Each row is a point on a tangle of strands that fork, close into loops and nearly touch. The rows are in no order.
Two points are linked if the straight distance between their rows is under 96.2. Some points are linked to none.
q557: [ -1   7  24  -7  15   3  -4   6 -15   5 -19 -14  23   7 -14   4  42  33
  -7   4   2 -13   2 -13  38 -22 -74 -12  20  42 -10 -15 -13  37 -47]
q809: [-10  -3  54  -5  31 -27  -2  -7 -13  43  -5 -38  21 -11  34 -20  28  14
 -12  15   8  30 -32   0  17 -16 -39  32 -26   6 -28  23  -4   4  27]
q3: [ -6 -16   0  -9   0  19 -37  17  -9  -4   4   2 -42  40  59  37 -21 -35
  19 -43  12 -26 -15 -35   6  23  29   2  22   3 -28 -25 -36  13  10]
q5: [ 14  -4 -18  -8  -7  -6   5 -12   5  35  12  10  21 -12 -53  -5  28  32
  -8  50 -12  12 -14  30  22 -32 -32  -5   9  23 -17  31 -15  -8 -15]
q963: [  6 -22 -23  14 -21 -16  -9  -5 -16   4 -29 -20 -35 -24  -8 -13 -23 -30
   7 -24 -21  10  19   5 -42  29  68  35 -23 -27  20 -24  18  -6  31]
q856: [-19 -64 -16 -37 -17 -61  25  -5 -18  35  -6 -23  21 -40  11   4 -17 -48
  19   8 -27  20 -45  30  27 -33  -6  25  -3  16   1  24 -12 -28  64]
q401: [-48   1 -33 -27  15  50  25   0   1 -28   6  39  20  40  -3  25  27   2
   9  35   0  17 -10  -6   4 -33 -40 -10   8  -2  -4 -35 -21   6 -39]
q58: [ 14 -21  13 -18   7  -8 -34 -16 -49  -3 -21 -45 -23 -22  -4   3  20 -28
   3  13   0  -1   5  18 -40   4  40  14 -14 -19  -1 -14 -34  -4  14]
q691: [ 34 -14 -17  14 -36 -13  21   4  37  13   7  30  -4 -22 -36 -25 -33  25
 -15   3 -22   8  24  20  -1   6  27   3   0  -1  12  14  38  -3   1]
q414: [ -5  35  47   8  35   0 -15 -11 -39 -15 -31 -30  32  14  -3  11  51  28
 -32  -3  32 -31   7 -28  17  23 -45 -14   9  11   8 -18   6  54 -35]
q893: [-24  23   5  30  17  17  13   4  22 -12  16  16  -9  16  35   3 -41 -13
 -20 -31   9  15 -29 -17   3  -1  13   2 -16  -5  -3 -14  18 -14  27]
q324: [ 17  -4 -61  -4 -31  32  23  14   4 -24 -14  31  -1  15 -21  11 -30 -40
   9  -6 -12 -13  16  10  -9  11  46 -19  28  13  25 -34   3   4 -22]
q993: [ -1 -40  19 -27  -2 -41   4  -7 -24  37  -3 -37  17 -33  20  -2   4 -27
   2   9 -14  30 -37  30  17 -19  -5  25 -11   2 -16  32 -14 -27  58]
q287: [ 78 -35   6  -1 -28  15 -21   7   7  -8   2   8 -82 -21 -10   2 -36  18
  18 -48   7 -26  56   4  28  19  30  -1   9  27 -17   2   6   4 -12]
q475: [-48  64  31  21  39   1   8 -20  -8  -5 -10   3  37  22   0  -1  42  15
 -36   6  31   4  -3 -29  -5  30 -47   1 -30 -20  16 -14  27  48 -27]
q753: [ 55 -28  15  14 -15 -36  13 -13   5  -9 -25 -22  14 -21 -11 -43 -18  23
 -18  24  -9  -6  33  15   9   4  29  12  33  -2  39  30  18  -9  -1]
q901: [-36  -6  39 -27  -4 -38 -40  -8   4  48  44 -11 -13 -14   2  26  27 -25
  11 -24 -14  27 -13  20   6 -15 -38   9 -33 -25 -50  -2 -10 -13  47]
q45: [ -2   6  23  -9  35  12  -1  -7 -36 -14 -30 -34  41   0   2   3  59  22
 -22  11  30 -16  -6 -25  20 -14 -54  13  17  29   9 -10 -12  30 -35]
q228: [-48 -26   7 -24 -24  -3  16  29  -3  13  32  26   2  17  -4  19 -17 -27
  38  25 -24  47 -22  23  12 -70 -46  -8 -11   0 -41   2 -10 -14  22]
q144: [-11  47  42  11  27   7 -27  15 -23 -30 -18  -9  39  21  15  26  34  25
 -26 -20  24 -42  16 -34  33  17 -35 -23  26  33   7 -24   1  43 -25]
q928: [-30 -38 -31  15 -24 -12   6  15  36  36  20  29 -44 -26  10  -1 -72 -26
  32 -64 -36  32   8   6 -11   8  33  42 -55  -9 -13 -13  41 -23  31]
q777: [ 56  13  12   1 -10  -9 -10  -9  11 -13  -9 -15  -5  -9 -22 -25  12  16
 -16  21  -3 -13  38  15  -6  10  15   2  23   1  12  13   6  -4 -18]
q16: [ -2 -36 -22 -23 -20 -24 -24 -13 -38  24 -21 -24 -37 -15  -4   5  -6 -55
  28  -8 -20   5   8  17 -57  33  72  37 -26 -32  -6 -25  -2   0  37]
q707: [-20  17 -13 -16  25  -2  32 -27  -3  13  -9   5  39  -8 -30 -14  37  16
 -25  56 -13  21 -17  17  -4 -18 -30  21 -25 -11   3  20  -6 -11  -1]
q299: [ 30 -46 -26  -5 -18 -46  38 -26 -20  -3 -44 -26  30 -44 -26 -26   1  10
  -9  42 -18  -9   0  17   5 -10  25  18   1   0  60  36  -8 -24  20]
q199: [-34  46 -17  13  14 -22   1 -21  15  16  22  13   5 -13 -39  -2  38   9
 -18  34 -13  15  -6  15 -47  19   1   6 -61 -50 -12   2   5  -7  12]
q830: [  9 -33 -28  26 -15 -26  32   5   5   0 -12   2  -1 -40  11 -33 -46 -17
 -12 -20 -14  -1  13   4  -1   5  55  35  -2  -2  51 -17  37 -12  16]
q843: [-26 -40  -7 -64  10  13 -13  -3 -30   5   1 -29  14   2  -3  38  40 -25
  24  24 -19  -3 -18  23  -2 -18 -40  13   1   6 -28 -24 -73   8 -25]
q66: [  1 -47 -17 -35  -3 -19  26 -15 -41 -13 -35 -21   9 -19  23  -9 -14 -28
  -3  12   1  -1 -41   9   4 -23  27  21  10  14  21  -7 -21 -21  18]
q604: [ 20 -16 -20  15   3 -46  24 -10  34  36  -3  -6  22 -20 -40 -22 -27  14
 -22  44 -29   9  14  35  -3  14  43  14 -14 -29  42  24  28  -9  28]
q373: [-15  33  30  25   8  -7 -13   1  16   8  23  14 -27   9  12  -6  14  19
  -2 -26  19   9  -3 -18   2  13 -33  -4 -21  -8 -27 -22   5  11  -8]
q838: [ -7  57 -33  23   3  26  -1  -8  12 -35   2   3   1   0 -24  -6  18 -19
  -9   1  14 -14  24  -8 -55  36   1 -16 -24 -40  15 -11   6   0 -22]
q450: [ 29  -7   3   0  -3  19  -7   9 -18 -36 -10  13   6  13  21   1 -24   1
  -9 -24  18 -40   7  -8  43 -21  19 -30  64  48  21  -2 -10 -12   1]
q636: [-33 -15   0 -15  25 -11  52  -9 -13   8   1   7  29   4  33 -18 -20 -18
   4  21  -4  21 -50  11  16 -45 -19  22 -19  -3   4   4  -9 -31  28]
q558: [ -4 -14 -19 -15  24 -28  20 -27 -10  50  -7 -24  41 -18 -35  -2  35  17
 -28  61  -5  21 -33  24   5 -17 -10  27 -13 -17  15  52  -7 -13  27]
q338: [-34  -6 -11  -3   5   3  57  -3  -1  -8   4  40  21  15  23 -13 -25   1
  17  24  -4  28 -49   5  33 -62 -33  -4  -1   2   2   0   7 -26   4]
q463: [-46 -17  19 -39  33   4  -3 -21 -42  -4 -26 -36  36   1  26  23  54 -13
  -1  17   8  24 -44   1  -2 -21 -60  25 -28   7 -22 -14 -34  13   0]
q423: [ 22   7 -45  30 -32  12   0  -1  28 -13  -8   6 -38 -12 -20 -14 -47 -22
  -2 -52  -8  -8  39 -25 -29  39  41   8 -23 -16  29  -9  40 -13   3]
q63: [ 31  -9   2 -20  18   1  -2 -15 -28  -3 -29 -39  29 -22 -36  -3  57  29
 -17  42  -7 -17   8  14  -4 -17 -26  14  14  18  10  17 -39   0 -25]
q126: [ 47  17 -23  -2 -12  13 -20   4  -9 -33  -8 -20 -30 -11 -54  -3  26 -13
   6   2 -14 -39  44  21 -42  25  34 -13  11 -23  28 -23 -29   1 -31]
q603: [  1  -9  22  16 -18  46 -17  51  19 -10  40  28 -64  28  32  35 -35  36
  46 -55  25  10  18 -34  42 -26 -21 -44   8  14 -48   2  10  10 -12]
q763: [-39 -51 -51   6 -24 -12  14   4 -13  18 -14   2   2 -10  63  -2 -56 -54
   9 -16 -19   3 -29 -19 -10  14  78  62  -1   3  27 -42  20 -11  17]
q74: [ 20 -25  34  30  29 -23  24 -11  -1  14 -26 -44  27 -18  39 -43 -28   6
 -25  20  -1   4 -10  -3  11  11  34  25 -25 -29  35  20  22  -4  37]
q355: [ 31 -20  18   7 -12  25 -15  33   4 -31  11  23 -15  20  32  21 -31  21
  18 -36  19 -21   8 -26  72 -34   3 -44  61  48  -6  -1  -9  -3  -1]
q551: [-39 -22  -4 -55   2  -6 -23  -7 -19  26  16 -18   8  -5 -14  43  23 -36
  23  24 -24  13 -13  34 -14 -18 -27   9 -14 -12 -39 -23 -55  -6   8]
q60: [-39 -14   9 -16  -3  -3   4   5   7   7  15  16 -23  28  39  21 -32 -50
  21  -4  -7  35 -30  -2  -3 -20  -9  14 -13  -9 -33 -26 -12 -11  19]
q924: [ 24   8  -4  17   1  14  -9   4  -5 -31 -12  -7 -24   4  15  10 -17 -23
 -16 -35  12 -16  14 -23 -14  26  49   2  12  -7  19 -12  11  -2  23]
q941: [ 17 -29 -10   8  11 -46  31 -29  -3  13 -31 -35  45 -29 -20 -32  -5  17
 -14  61 -20   5   0  32  -6   3  35  20 -14 -31  49  41  11 -15  26]
q641: [-19  -4  22 -15  -2 -14   2  14   6  34  25  14  12   7 -16   5  -2  12
  16  21 -21  42 -21  13  32 -59 -58   0  -8  17 -40  17 -13  -9   4]
q286: [ 12 -28  -1  22  -2 -13  14   4   0 -11 -16 -10 -18 -18  32  -7 -44 -20
 -18 -39  -3   0   6 -16  -1  11  58  31   6   0  29 -18  34  -4  30]
q578: [ -7   7  33  -2   0   2 -18  18  -4  25   8   1   0  11 -21   6  24  41
  18   4  -4  15   3  -5  35 -34 -77 -22   3  34 -35 -11 -10  34 -36]
q764: [ -4 -10  38   2  -6  -5   1  14  43  53  26  27 -18  14 -21 -19 -21  70
  17  11  -4  42  -3  11  38 -30 -29 -19  10  14 -43  45  34   8   2]
q292: [ -5  41  40  33  19 -15 -23 -20  -1  -5  -9 -36   6   3  18 -25  38  16
 -21   8  21  -4  17 -16 -34  35  -5   1 -24 -39  11  -1  15  20 -11]
q141: [ 47  20   3  24 -12  -1 -44   5  15 -15   4 -26 -30 -11 -48 -12  43   6
  11 -15  -3 -48  60   0 -44  44   9 -21   3 -26  10  -7 -13  10 -41]
q529: [ 24 -39 -27 -23 -13  -6  26 -21 -35 -29 -41  -8   7 -15  10  -9  -9 -18
   0  24   4 -22 -22   6  14 -17  26   5  44  31  35  -7 -24 -21   3]
q10: [-17   4 -18   1   1   5 -26  14  17   4  34  19 -57  19   4   2  13 -11
  37 -42   1 -10   4 -17 -29  18 -14 -18 -17 -13 -45 -32 -20   5   4]
q705: [ -4  69 -23  28   4  25 -11   4  24 -29  31  26   8  15 -22 -10  20  -1
   1 -19  23 -22  15 -26 -41  46 -23 -39 -25  -8  12  -7  19  13 -40]
q962: [  5  31  -5  41   4  26   2  -3  39 -11  19  18 -32   2  16 -11 -52   3
 -10 -63  12 -10   8 -43  -6  34  19  -8 -38  -9   1  17  50 -14  20]
q625: [-10  17  12  46  21  16  17  -4  26  -5   6  -1  -8  10  48   0 -42 -10
 -30 -51  12  -5  -8 -37  -5  20  36  14 -30 -20  16   0  45 -13  46]
q374: [-31   2   0   5  19  12 -46  11  -2 -17  16  -3 -28  43  51  31  11 -18
  14 -41  21 -30  -9 -42  -3  26   5  -9   8  -2 -29 -33 -33  18  11]
q50: [ 21 -19  10 -14  22  17 -13 -18 -58 -28 -38 -48  17  -8  31   0  29 -12
 -18  17  22 -18   4  -8 -10  -6  29   1  25  12  27  -8 -43   7  -7]
q40: [-13  64  26  14 -11  38  18  23  51  13  30  45  20  26 -12 -29 -18  49
  15   3  16  25   3 -15   3  19 -18 -42  18   9 -18  29  65  26 -54]
q912: [ 11 -35 -26  16 -22 -28  26 -12 -13 -23 -27  -4  20 -42  32 -40 -40  -5
  -6  -4  -1 -21   2   3  19  -4  51  24  21  -1  79  -7  19 -18  11]
q410: [ 42  29  27  12 -19  31   0  17  37  -2  18  32  -4  15   0 -19 -22  36
  -2 -22  22  -3  24  -6   8  23  -6 -35  30  18  -2  21  42   5 -32]
q517: [ 24 -27  26  -9  15 -44 -19 -10  -7  56  -3 -42  13 -21 -22  -7  28  28
 -14  30   1  13 -17  11  14 -17 -25  26  17  27 -13  57 -16  -7  23]
q805: [-22  70  22  53  32   7 -20   4   3 -50  -5 -19  31  12  31   1  15   0
 -35 -19  26 -15  19 -37 -31  58  26  -7 -12 -26  23  22  32   6  11]
q413: [ 30   4 -28  -5  -4  -1  18 -14 -32 -65 -30  13  51 -10  12 -10 -25 -16
  -9   6  16 -42  13   0   6   3  44  -7  54  14  71  12   6 -17  -5]
q602: [-10   1  20  -6  17  -3   6   4 -17   0   2  -8  10  15  29   0  12   8
  -5   7  13  20 -30 -11  27 -47 -48   4  15  31 -15  -6 -19  -6  -3]
q586: [ 29  37 -15  -7   0  23  22   1   3 -25  -1  23  40   0 -28 -26   4   1
 -19  33   8  -3  22  22 -16   3  -5  -8  22  -5  29  18  15  -7 -41]
q23: [ 19 -14 -15   9 -12 -24  33 -15 -24 -43 -34  -2  44 -26  29 -25 -37  -6
 -10   4  13 -36  -4   3  21  -3  36   9  35  11  85  17  19 -22   7]
q470: [-11  11  24   6 -27  15  23  19  52  44  35  38 -18  10 -24 -16 -30  68
  23   9 -18  44   0   8  24 -16  -1 -34  -4  -8 -42  30  51   3  -4]
q966: [-16   9 -12   5  -9  12  43   9  18   9  11  42  12   6 -15 -21 -24  19
   6  19 -14  29 -23  21  24 -47 -18 -17  -8   6 -13   5  15 -18  -8]
q22: [ -9  55  33  51  30  -3 -10 -13  -2 -26 -14 -26  39  11  32  -6  33   4
 -35   9  33  -2  20 -29 -23  43   8   0 -19 -42  30  22  26  27 -12]
q202: [-17 -17  50  -5 -21 -15 -30  17  26  43  55  28 -50  -6   9  26 -29  17
  51 -28  -8  39  16   4  38 -33 -39  -8 -33 -12 -79  32  23 -10  25]
q708: [-29   2  67 -15   8 -31 -24  -5  -2  25  21 -24 -18  -8  50   7  18 -24
  11 -30   4  25 -12   6   0  -5 -38  21 -32 -19 -52  -9  -7  -4  43]
q108: [ -8   1 -43 -13  -5  12 -16  -2  -7  -2   5  -9 -40   7 -29  13  30 -28
  20   6 -10 -33   6  16 -58  27  20  -4 -13 -29 -11 -38 -38  -2 -23]
q920: [  1   0  -4 -18   3 -22 -20  -4  -3  64  23 -13  22 -15 -61  29  43  29
   3  33 -12  27 -13  25  17 -31 -59  -3   9  25 -27  27 -22  17 -23]
q35: [ -8  16 -40  12 -17   1  36  -8  16  -8  -9  18  -3  -7 -28 -11 -20 -26
 -14  10 -22  14   2  22 -39   6  34  14 -37 -25  13 -15  15 -13  15]
q522: [-28  -9   9   1  10  -2  16   2   4   4   8  13 -19  17  45  12 -41 -40
  -4 -22  -1  20 -35   1 -10 -13  17  23 -14  -9 -11 -27   6 -17  33]
q190: [  4   7 -33  -7   1   1  66 -18   2 -23 -18  27  33 -10 -22 -34 -11  -7
 -21  36  -9   0 -12  22  -1 -13  10  10  -5 -20  47  -6  19 -23  -5]
q885: [ 23  -8 -34 -12 -24 -25  -1 -13  24  61  38  16  -8 -12 -65  13  -7  22
 -13  35 -20  36 -13  49   3 -20   8 -10  -8  -5   5  20  13  -6   5]
q118: [-25  16  -7  12 -10  25  19  14  13  -1  22  38 -14  19  -3   4 -11   5
  11   2 -11  35 -17  12  -1 -38 -12 -22 -13   0 -21 -22   6  -7 -13]
q240: [ 25 -27  30   9 -15  34 -11  43  12 -16  22  30 -45  21  49  33 -46  37
  32 -48  25   2  15 -29  71 -41 -10 -31  24  36 -35   9  17  -4  -3]
q180: [ 13 -18 -34 -36  -2  13  37 -28 -35 -44 -35   1  29  -5  -2  -6  16  -8
   0  30  16 -27 -13   1  19 -20  -2  -3  46  21  59  12 -30 -21 -16]
q304: [ -1  74   4  36  17   7 -31   7  19 -31  17  14  18  18 -11  -1  22   5
  -4 -32  31 -35  37 -46 -39  64 -20 -37  -7 -10  18   5  28  32 -31]
q272: [-51  23   7 -13  37  10   3 -18 -25  -5 -11  -7  23  12  13  17  42   4
 -15  17  13  18 -25  -5 -14 -11 -46  14 -32  -7 -11 -36 -17  20 -16]
q385: [-26  -9  56 -15  19 -15   2   4 -13  19  15 -21  -5   1  68   0 -11 -31
   4 -16   3  38 -34  -1  23 -27 -23  27 -20  -4 -32  -5  -5 -13  47]
q394: [ 42   0 -31  -7 -39   6  10  16  13  -1  -2  32 -11 -12 -54 -12 -12   9
   1   7 -23   3  26  39  -3  -2  22 -26   8   5  14  -2  16 -10 -13]
q608: [-36  -4 -26  23 -20  49  -1  37  33 -38 -10  38   9  39  34  17 -72 -11
  -1 -64 -18 -33   1 -39  13  18  43 -28  12  35  -2   0  39 -11  28]
q712: [-38 -21 -13 -32   7  37  10  22 -16 -16  12  17  14  38   3  27  22   2
  28  33  -7   6 -14  -6  23 -59 -66 -22  14  23 -20 -27 -38  22 -39]
q173: [-34  36 -23  -6  16  -2   6 -18  10  25  18  20  16 -11 -50   8  41  16
 -18  50 -19  21  -2  27 -21   2 -23  10 -40 -29  -8  -5 -10   3 -10]
q383: [-52  -5  11 -40  -2 -23 -31  -9  -3  47  39 -16   2 -11 -20  50  28 -34
  22   8 -18  32 -17  33   4 -31 -53  -7 -21 -26 -46 -12 -23  -9  26]
q313: [ 10  32 -25 -13  23  18  42 -21  -5 -41 -14  16  57  -4 -15 -31  24  -4
 -20  46  13  -1   2  10  -7  -4  -4  13  11 -18  47  20  15 -22 -28]
q344: [ 10  56  24  20 -15  31  -6  13  42   5  28  38  -5  16  -3 -24  -8  40
   5 -10  20   7  15 -14  -2  33 -20 -33   8   8 -11  24  48  25 -37]
q580: [-47  38  12   9  27 -13  -5  -3  -6   1   7   7  -4  12  11   8  36   0
  -2  -8  10  10 -21 -17 -27   8 -47   5 -43 -20 -27 -43  -8  21  -6]
q834: [ 13  58  38  34   8   1 -33   9  15 -10  11   5   5  13  -3  -7  22  23
 -13 -14  36 -32  38 -34 -14  50 -24 -19  11   5  12   3  29  44 -40]
q77: [  3 -24  44 -11  26 -16  -8  -4 -47  22 -39 -66  41 -23   5   4  70  15
 -11   3  14   5 -30   5   4 -18 -52  30  -3  34 -19  34 -33  24   5]
q17: [ -4  32  28  36  13 -20 -12 -14  17   8  12  -8 -21   2  16 -19  19  12
 -17 -17  21   0   5 -23 -29  36  -2   7 -35 -29 -15  -1  17   0  10]
q804: [ 36  -1  19   8 -18  19 -27  27  24   2  25  24 -62   5  -2   7  -8  33
  32 -42  10  -5  23  -3  16   5 -15 -19  -8   7 -39  -8  -3   4 -23]
q969: [ -6 -22 -33 -53  10  37  31 -22 -29 -34 -25   0  27  10  -3   7  28 -12
  -2  40   6 -16 -22   2   2 -17 -12  11  34  16  32  -8 -44 -17 -26]
q984: [  0 -31  -2 -37  -9 -18 -38 -15 -38  28 -10 -30 -30 -23  -7  15  16 -51
  24  -2 -19  -2  -5  31 -42  11  51  22 -20 -29 -18 -20 -28  -7  36]
q540: [  8 -31   1 -13  24 -48  11 -28 -10  61  -6 -47  37 -26 -11  -3  33  23
  -7  48  -2  17 -42  19   5 -11 -17  28   8   3  14  80 -15  -6  35]
q728: [ 24  23  20  40  -7  21  10   5  48  -5  25  27 -16   7  17 -19 -49  24
 -13 -48  18  -2  20 -15   3  26  17 -17  -4  -1   7  29  58   4  -2]
q927: [  5  24  27  20  -7  18 -23  13  14   3  29  24 -38  11  12   5   4  23
  11 -38  18   4   9 -23  15   0 -31 -27  -4   7 -24 -18  -3  14 -18]
q789: [ 24   4   0 -12  -3   2  -4  -5  -4  15 -11  -8  25 -16 -53 -14  49  33
  -9  43  -8 -14  20  21   5 -12 -41  -7  24  32  -1  14 -14   8 -46]
q704: [-18  -2  18  -9  -2 -13 -21  14  -1  53  19   1   9   3 -60  25  34  42
  23  19 -21  19  -7  20  29 -38 -77 -14   1  28 -39  15 -15  30 -38]
q714: [ 17  32 -54  20 -28  24   6   5  26 -31  -6  18 -18  -5 -27 -12 -46 -36
  -5 -26  -9  -6  25 -12 -49  43  33 -16 -17  -9  41  -8  43 -13  -4]
q590: [ 11 -22   5  -1  10  21 -19  12 -18 -30 -21   1  -3  27  47  20 -28 -17
 -13 -19  10 -42  -7 -28  31   0  50  -9  52  33  -3 -14 -30   2  24]
q250: [ 15 -34  40 -12   6 -35  -5   1 -29  41 -18 -56  34 -37  15  -5  48   9
   5   6  10   7 -31  12  19 -25 -49  30  15  33 -28  60 -33   3  28]
q951: [ 10 -31   9 -33   5   8 -23 -13 -47  -8 -25 -46 -12 -13  22   7  21 -30
   4  11   3  -9 -15   9 -17  -2  21  13   7   4  -7 -13 -51   6   5]
q766: [ 34   9 -35  -8 -20  14  24   9   7 -26 -17  23   4 -11 -41 -10 -12 -14
 -10  17 -12   0  24  34 -12   2  25 -13  18   1  25 -16   5 -14 -29]
q163: [-11 -27  16 -32  34  11   0 -18 -59  -5 -37 -54  41 -15  18   4  65   3
  -8  22  18  10 -23   8 -10 -15 -28  27  -7  20  -3   3 -39  12  -5]
q328: [ 26 -27  42  11  12 -29 -17 -13  29  25  16  -2 -58 -23  26  -3 -45   8
   6 -47   5   4  13   8  19  22  11  39 -46  -6 -40  23  21 -11  38]
q847: [-14  -5 -13   8  15   7 -37  12   1  -9  28  -7 -51  27  20  12  24 -18
  36 -60  25 -32   4 -45 -24  31  -7 -10  -4  -6 -33 -46 -26  14   3]
q828: [ 10 -12  -6   1  -6  15 -14   5 -12 -22 -11  -4 -30  20  31  27 -31 -25
  -7 -32  10 -25   4 -27   5  16  49   9  35  18   7 -22 -11   6  18]
q503: [ 12  -2 -23 -11 -22 -15 -17   6  19  44  35  33 -30  -5 -60  25  -2  20
  14   6 -21  28  -7  40   0 -22  -2 -18 -17  -8 -23   4  -4  -6   3]
q147: [ -4   6 -15  -2 -14  -7 -24   9  16  24  37  28 -47   1 -40  11  12   2
  35 -22 -18   6   0  11 -18   1  -9 -21 -27 -14 -45 -23 -18  -2   0]
q904: [ 35  -9 -21  37 -26 -21  -3  -9  11  -6 -24 -20 -34 -22 -14 -18 -24 -14
  -2 -36 -17   7  46 -13 -35  44  67  25 -32 -44  31   5  32 -10  15]
q562: [ 13  41  52  17  19  15 -39  30  -4 -40  -5   3  24  16  28  15  14  33
 -25 -35  26 -45  34 -40  42  22 -14 -19  44  47   2   3   9  23  -7]
q869: [-30 -24  32 -29  15 -21  21  -1 -13  20   6 -20  16 -10  37  -4 -11 -34
   2   1 -11  28 -38  12  19 -37 -24  20 -19  -3 -23  11 -12 -29  43]
q495: [ 40 -15   5 -13  12   5   2 -14 -38 -26 -39 -47  18 -21   1  -8  37   3
 -10  29  12 -18   6   0  -2 -18  -2   4  26  20  26   6 -32   0 -18]
q209: [ 18  -1  18   5   4 -27  -4 -15  35  45  13  -3  -8  -4 -27 -20  -9  35
 -21  34  -9  14   7  28   7   6  -1  12   1   1 -10  30  22  -2  17]
q259: [-33  -8 -35 -35  11  32  34 -12  -7 -29 -12  29  25  20   1   9  14  -7
   1  42   0  11 -26   6  14 -37 -25   0  16   5   8 -23 -35 -24 -17]
q345: [ 18 -28 -28  30 -27 -23  28   7  38  23  -4  10  -5 -42 -14 -31 -49   6
 -12 -13 -30   8  34  14  -8  21  52  32 -19 -13  30  -4  49 -13  14]
q21: [  9  48 -34  20   3  15   7  -5  10 -46 -13   0   5   5 -17  -5  -8 -35
 -18  -3  10  -6  22 -10 -51  40  35  -7 -13 -37  45   1  21 -11 -13]
q59: [  8 -21 -48 -15 -20  27  11   7  -9 -28 -14  28   7  39  11  22 -26 -33
   3   5  -8 -32  -4   2  25  -3  35 -20  53  21  18 -26 -24   4 -20]
q462: [-37  12 -20   4  13  18 -44  14  -9 -33  -8 -12  -7  42  45  34  21 -14
  -1 -23  14 -61 -10 -53 -10  50  24 -15  12  -5 -16 -30 -45  38   0]
q204: [ 60 -55  -7   4 -27 -54  13 -18 -16   0 -42 -36  13 -51 -22 -41  -8  21
  -3  20 -23  -9  20  14  14  -2  35  17  27  10  57  42  -4 -15  15]
q182: [ 19   5 -18  -9  -3  18 -22   4  -6 -16   1 -16 -35  -5 -28   8  22 -14
   6   4  -8 -28  20  21 -30  13  17 -12   9 -14   6 -35 -36   4 -27]
q80: [-19  16 -50  -4  -8  14   7 -12  -4  -9  -6   5 -29  10 -26   8   1 -39
   3   9 -14  -4  -5  18 -61  25  37   8 -26 -30   2 -40 -16 -12  -4]
q741: [ 13  41   4  22   3  28 -20   8   6 -31   9   8 -13  20  13   5   2  -2
 -15 -26  17 -26  21 -26  -9  29  12 -24  18   5   7 -11   2   5   1]
q791: [-19  45  19   6 -15  31  39  19  60  29  28  44  10  15 -18 -38 -24  58
  21  14 -10  36   1   6   5   2  -5 -39   0 -12 -27  34  61  11 -28]
q18: [-14  26 -22   6   6  37 -41   5 -10 -47 -19 -11  -3  38  28  31   8 -25
 -10 -18   5 -65  19 -42 -26  61  53 -19  21   4  11 -13 -33  20   6]
q441: [ 28  -9   6  15 -27  34 -18  37  30   2  33  33 -79  11  10  18 -23  38
  50 -63  19   1  31 -22  24   1 -14 -49  -6   9 -46   2  14  10 -28]
q842: [ -8  -3 -45  10 -19  -3  63  -5  17  -6  -9  35  14 -15 -14 -28 -35 -11
 -22  13 -25  15  -8  28 -14  -7  31   9 -12 -11  26 -18  25 -15   5]
q907: [ 12 -18 -30  -2  -7 -52   7 -18  26  63  25  -6   9 -24 -50   7 -21   9
 -20  45 -14  29  -6  37  -2   5  27  19 -20 -35  30  20  24  -4  27]
q960: [ 54  21  12  24 -16 -10 -30 -16  35  -8   2  -5 -20 -11 -50 -23  12  21
  -1   7  -4 -17  60  10 -35  46  15 -21   9 -16  11  21  19   2 -29]
q877: [  6 -37 -21 -10 -13  19 -10  21 -17 -24  -9  23   1  48  40  36 -38 -28
   5  -4  -7 -44 -15 -32  48  -7  50  -9  61  32  -6 -17 -44   9  -6]
q230: [-17 -12  30   5 -14  -4   1  22  16  41  33  23  -2  10 -22  -7 -12  48
  26  20 -17  44 -17   1  44 -59 -54 -19   2  16 -52  34  17   3  -2]
q970: [-37 -36 -16 -49   5  24   1   7 -12  -3  11   1   4  36   9  40   8 -32
  28  38 -16  -2 -18   3  10 -36 -42   2   7   2 -30 -30 -60  20 -36]
q148: [ 25  42  57  26  12   9 -40  10   6 -24   5  -1  13  10  17   1  16  33
 -23 -21  40 -30  51 -32  13  43 -17 -19  38  25  19  12  25  38 -35]
q594: [-45  -7  -7  -9 -15  10  18  24  10   7  21  37 -16  24   4  18 -35 -24
  29   9 -20  44 -21  11  -2 -45 -18 -10 -14  -9 -38 -19  -6 -10   7]
q164: [-20 -68 -20 -45 -12 -41  29 -16 -41   2 -26 -21  18 -36  24  -3 -18 -46
  24  20 -19  11 -48  27   5 -15  16  29   9  15   7   7 -21 -23  33]
q196: [-14  55  13  33  17  17 -29  12   2 -47  -4  -1  19  21  25   7   5  -4
 -29 -32  25 -32  25 -31 -15  45  25 -19  12  -2  10   4  11  -5  26]

A piece is all that can be reached along the links. How many separate loops has the piece of each point below (a circle has one, a figure eight two, a Y none), and how many tips (points with one link)?
q877 => loops 3, tips 3
q63 => loops 1, tips 0
q856 => loops 2, tips 0

How many points has the smallest loop of links through each point below? Write 0 if it is on no loop.
q60 => 16
q877 => 12
q240 => 17
q901 => 18
